Points on a hilly landscape, in no order, each with its height.
From any point a climber steps to the highest of the 2 points nearest to it. It stops when none of these is higher. Distance is the straight distance between rows; heights are no part of it.
<401>: -13 32 -12 6 11 23 22 -22 -23 38 -23 -10 3 32 -8 -11 -13 6 -24 -8 29 29  h=2.49
<66>: -1 3 -26 -39 36 -8 25 17 -9 4 12 -40 -20 26 -12 -9 -33 -1 -20 -9 -15 31  h=3.83
<300>: 8 1 -23 8 4 -30 -47 2 -11 -47 4 -6 -4 -28 -31 4 -12 2 4 -18 -18 -18  h=5.49
<276>: 12 -45 -31 -35 21 7 27 54 -20 9 46 -17 2 32 16 -13 4 0 -23 51 -21 33  h=1.74
<745>: 14 -6 -24 -16 -28 -34 -14 31 29 -26 9 -6 -47 54 24 -13 -71 1 -30 20 -22 32  h=1.53
<83>: -8 35 49 -17 74 23 19 20 -35 30 -8 -50 5 12 -6 -24 3 -26 -22 22 -17 4  h=6.16
<495>: 29 16 -8 -3 -22 -68 -23 32 31 -42 16 -3 -60 5 19 4 -73 5 -20 10 -27 34  h=0.86
<825>: 13 15 -2 -32 12 -33 12 -33 19 -15 53 -3 -27 -47 -33 25 0 43 15 20 -26 18  h=1.38
<160>: -4 -7 16 -11 10 -1 27 -40 25 -2 -3 2 -22 -17 -39 38 22 35 25 -14 -4 -27  h=3.29
<764>: 16 54 -9 2 7 9 -26 11 -68 6 29 -20 8 40 -6 -50 -17 20 -33 30 -31 38  h=0.57
<342>: -6 7 41 -19 28 2 -21 11 -2 -6 -2 -2 -31 43 -16 -22 8 0 -15 43 -43 -6  h=5.33
<806>: 1 11 -1 2 -3 -8 -5 -2 7 19 9 9 9 5 20 0 -6 -23 -14 18 17 19  h=5.47
<200>: -28 45 -2 6 34 35 32 -30 -55 34 -35 -46 17 19 -26 -9 -17 15 -12 -32 28 29  h=2.74
<726>: -4 68 52 10 50 17 -10 -6 -28 41 -25 -32 16 2 -5 -26 -2 -42 -31 11 3 3  h=5.76
<331>: -1 -62 8 15 -56 15 -15 12 40 -23 -26 25 2 38 17 2 6 -8 15 -7 7 -29  h=3.85
<73>: 18 29 -11 45 -52 -40 -41 -1 19 -33 -32 10 -8 -5 9 3 -43 -22 -13 -31 29 6  h=4.24
<186>: 17 42 20 -26 11 -42 12 5 40 17 21 -13 -36 -1 22 2 -42 -24 -25 27 -8 45  h=2.57
<50>: -6 16 -32 -4 -1 28 25 -14 -33 22 -9 -10 -6 59 -7 -19 -27 39 -28 12 6 60  h=2.71
<35>: 4 -26 -23 -8 10 12 19 21 -17 17 26 1 26 -10 16 3 22 -6 -2 17 5 8  h=4.83
<386>: 10 -67 22 -14 -45 1 -7 40 45 -30 9 18 4 -22 40 -28 19 -20 33 -5 -1 -12  h=3.54
<214>: -14 20 0 56 -40 33 -9 -47 -3 31 -36 43 12 33 5 -1 5 16 -12 21 39 -4  h=5.66
<627>: 5 -80 12 -23 -30 6 -2 45 39 -21 38 22 8 -6 37 -4 20 -5 24 38 -27 -2  h=2.88
<203>: -11 -27 -20 33 -15 52 33 -5 -2 35 -9 44 44 -23 32 12 35 11 16 4 28 -17  h=6.02
<245>: -33 7 -5 27 25 31 -25 -12 -69 0 -22 -23 38 -1 -33 -18 20 -8 1 -16 9 -36  h=5.27
<836>: -11 -63 -58 14 -22 46 15 -3 -15 7 11 22 11 30 -11 3 2 42 2 12 -13 10  h=6.56
<421>: -25 3 11 30 6 24 -52 -25 -48 -19 -22 4 18 13 -47 -15 31 13 5 4 -17 -49  h=5.63
<292>: -15 -27 -9 2 -7 39 58 -7 14 38 -26 28 8 2 39 17 26 19 11 -12 25 -14  h=5.51
<592>: -10 -28 65 -20 16 3 3 22 37 5 -14 28 -21 20 19 9 43 -22 18 37 -23 -32  h=4.58
<405>: -6 29 8 9 37 -26 -33 12 -26 -32 -14 -40 15 -49 -20 0 -11 -37 13 -47 4 -28  h=3.56
<625>: 24 27 -3 47 -29 -41 -38 -10 -7 -61 -38 5 -31 3 -31 14 -36 -3 -19 -48 5 -24  h=3.59
<449>: -10 -22 -24 42 -18 37 -28 6 -34 14 -11 31 51 14 14 -17 26 -19 -10 22 22 -9  h=4.30
<753>: 0 12 3 23 -15 -9 -41 -29 -13 -39 -14 6 -15 9 -46 3 8 20 0 -7 -21 -43  h=6.06
<799>: -25 -40 4 -9 14 35 3 29 -31 -7 -37 -4 20 16 22 -15 43 -11 8 -36 -5 -48  h=4.19
<516>: -2 -32 -74 7 -42 19 2 -17 -17 2 25 9 0 36 -7 -7 -31 49 -17 14 -6 38  h=5.03
<175>: -1 -11 60 -21 17 -5 -9 40 22 -1 -13 8 1 2 31 -16 31 -55 10 9 -12 -16  h=4.23
<467>: -2 23 15 11 -1 -4 9 -14 15 29 -24 5 20 -25 23 14 16 -35 11 -37 46 -10  h=4.71
<192>: 16 11 -37 9 -34 -29 -36 7 -6 -20 34 10 0 3 19 -15 -36 -4 -19 24 -11 24  h=2.92
<618>: -1 -37 -16 -38 11 17 85 -3 24 31 26 10 -13 -16 28 31 13 41 14 5 2 13  h=5.00
<877>: -1 3 24 9 -1 -2 3 -43 25 13 17 29 4 -49 -18 35 35 18 26 17 0 -20  h=3.45
<628>: 1 23 47 -13 39 -12 -13 35 -11 6 9 -16 24 -35 13 -11 32 -62 0 7 -4 -14  h=3.90
<881>: -7 43 62 -18 54 14 3 -8 -17 13 -9 -18 -14 24 -19 -18 13 13 -15 38 -29 12  h=5.77
<691>: -19 23 30 -11 36 -4 26 -37 0 -2 -17 -31 -16 -20 -41 28 9 16 21 -39 7 -35  h=3.14
<358>: 3 -38 -27 -7 -31 3 13 -10 28 5 43 19 -5 2 11 18 -17 34 0 40 -7 22  h=6.23
<771>: 0 -15 -12 -13 -15 -1 20 -29 20 -2 9 4 -29 25 -18 15 -10 44 0 11 -9 14  h=5.35
<91>: 2 -55 -32 -43 -2 4 55 9 32 -3 28 -3 -10 -29 25 30 14 32 21 -32 -16 -4  h=4.55
<872>: 5 8 -21 27 -39 -8 -15 -2 19 -2 -42 2 8 23 15 -3 -31 -31 -11 -42 47 5  h=5.14
<472>: -17 -56 23 -27 2 30 17 32 12 -16 -32 12 -4 11 41 -8 55 0 13 -24 -17 -45  h=4.56
<811>: 24 83 35 6 -4 -30 -38 -23 -28 -15 22 4 -25 7 -29 -21 -14 34 15 10 -42 -3  h=1.07
<884>: 2 14 29 -21 13 -24 26 -4 39 12 -8 -4 -15 -24 16 23 10 -23 18 -27 14 -14  h=4.37
<740>: 29 -17 -27 -25 -4 -51 -9 41 19 -31 57 -11 -1 -44 16 2 -24 -17 -2 20 -14 42  h=1.80
<294>: 17 31 26 -21 25 -52 -10 28 30 -12 8 -18 -20 -34 10 3 -24 -48 -7 -2 -10 22  h=2.91
<878>: 4 42 24 -21 37 -17 22 -6 23 13 -26 -40 -35 13 -17 8 -33 -15 -16 -29 -2 7  h=4.94
<457>: 20 -10 -22 -37 3 -42 17 3 33 -17 63 -3 -23 -38 2 25 -22 16 7 26 -20 34  h=1.54
<816>: 0 39 -37 27 -11 -12 -21 -24 -13 9 -25 -9 23 -11 -4 3 -28 -24 -13 -50 45 7  h=4.38
<519>: 0 3 40 -3 10 -20 -10 1 24 -26 -29 -3 -8 -17 -14 22 21 -23 24 -37 0 -49  h=4.08
<535>: -3 49 39 -5 37 -14 -7 0 8 16 -25 -27 -5 -6 -6 -4 -9 -46 -10 -20 4 -9  h=5.34
<791>: -26 13 9 21 14 40 37 -32 -21 40 -49 12 14 10 -9 11 24 14 9 -19 38 -20  h=5.04
<907>: -10 -56 10 2 -11 36 27 7 29 9 -12 37 4 -1 28 17 43 18 26 2 -6 -39  h=5.02
<125>: 24 9 -4 -3 -17 -52 -46 44 8 -39 33 1 -10 -18 24 -21 -31 -32 -16 31 -25 31  h=2.26
<56>: 22 64 10 10 -5 -19 -47 5 -41 -3 26 3 -12 24 -3 -45 -21 -2 -16 28 -37 8  h=0.84
<137>: 9 -9 -17 -33 40 16 45 32 -39 16 40 -31 4 16 -11 -13 10 27 -22 52 -17 48  h=1.48
<637>: -8 22 -6 40 -46 4 -22 -25 7 27 -11 30 19 17 26 -5 -15 -14 -19 16 41 9  h=6.37
<299>: -4 48 32 -16 31 -20 7 -48 0 -1 25 -13 -11 -48 -41 20 14 32 17 7 -7 2  h=1.28
<452>: -17 33 16 46 -12 25 -8 -46 -9 30 -55 24 13 16 -15 6 19 -5 -6 -13 46 -23  h=5.30
<558>: 15 -40 15 2 -28 -7 -32 40 12 -38 4 10 21 -56 18 -38 31 -40 37 -23 2 -22  h=4.21
<159>: 4 -25 7 25 -65 -2 -18 8 41 -11 -29 21 17 2 30 -5 -12 -29 16 -22 44 -7  h=4.25
<157>: -2 -66 -55 31 -40 49 4 21 -7 11 27 33 45 7 21 -2 6 16 -3 24 5 8  h=5.08
<390>: -10 -23 -1 11 8 28 -30 36 -41 -6 -26 -2 47 10 17 -33 33 -41 5 -26 11 -31  h=3.82
<339>: 13 22 26 -22 -14 -37 6 7 54 -4 2 -4 -59 42 19 2 -52 -7 -27 31 -23 25  h=2.20
<946>: -2 2 -16 12 2 -4 -9 -33 -1 -4 20 3 24 -64 -28 29 19 10 24 -27 7 -23  h=3.64
<74>: -5 13 0 17 2 -13 -21 -11 -8 -22 -31 -15 14 -29 -23 15 4 -21 17 -60 21 -37  h=3.81
<538>: -1 -9 -1 -35 26 -10 29 20 18 4 -22 -29 -28 32 8 5 -23 -15 -8 -37 -2 0  h=4.40
<785>: -24 37 9 5 32 11 7 -33 -35 1 -27 -47 -2 6 -43 0 -11 9 1 -42 8 -17  h=2.97
<301>: -23 1 -5 -2 20 36 58 -35 -19 33 -17 -2 8 -22 -18 23 24 42 24 -26 22 -11  h=4.81
<534>: -11 23 43 27 -10 2 -4 -24 29 26 -46 25 0 9 7 16 21 -31 5 -10 38 -29  h=5.01
<326>: -15 -21 49 -5 16 17 -8 6 15 2 -27 24 -28 59 -6 -6 23 0 -2 48 -23 -24  h=4.93
<11>: 11 25 12 -4 40 -44 -43 40 -11 -40 -3 -34 -6 -39 -11 -12 -24 -43 -7 -20 -19 1  h=3.26
<926>: -5 -40 -6 9 -19 10 -15 -9 18 -12 0 24 2 9 -9 15 20 11 15 5 -10 -26  h=4.51
<27>: 16 -52 -58 3 -17 25 28 35 -12 15 57 3 42 -26 23 8 19 11 -1 20 2 22  h=4.22
<733>: 0 -11 -40 -37 11 9 30 10 -16 10 16 -28 -28 59 -10 -18 -39 32 -29 11 -17 57  h=3.28
<350>: 8 61 22 13 -4 -28 -27 -50 -8 -11 19 11 -14 -37 -32 8 10 29 12 9 -13 -12  h=1.20
<892>: 14 11 -71 16 -41 -1 -21 -11 -42 -1 44 5 12 11 1 -23 -32 33 -22 16 -4 38  h=3.84
<71>: -8 -8 -15 -9 3 24 56 -40 6 29 -6 6 -9 8 -20 26 0 55 14 -3 17 28  h=4.85
<965>: 11 -72 -25 -39 -8 -1 18 53 15 -17 38 -3 2 18 38 -8 1 -5 4 21 -23 19  h=2.24
<657>: 7 -33 -8 -26 6 15 63 -7 25 24 44 19 -10 -9 7 25 7 50 11 57 -4 35  h=5.41
<852>: 17 -36 -3 8 -20 -26 -36 20 26 -52 3 10 5 -46 -11 4 8 -12 33 -24 -10 -19  h=4.82
<494>: 5 33 -27 21 -4 -20 -25 -20 -13 1 11 -6 31 -55 -8 7 -3 -21 1 -24 30 7  h=3.95
<209>: -16 -8 -38 40 -10 40 -23 -20 -54 16 -16 11 47 -3 -21 -8 19 3 -2 -10 22 -15  h=4.84

For each start below, name the point where the climber stops.
<339> | <637>
<401> | <872>
<811> | <836>
<50> | <83>
<276> | <753>

Call two points neighbours if one is among the 2 nearest of the other. Go from one point of each pair to the other, from neighbour to neighbour, staying as high as possible. Name the lowest point that can't be avoided.
<203>, <753> | <390>
<872>, <83> | <401>
<836>, <637> | <27>
<637>, <358> | <301>
<872>, <203> | <331>
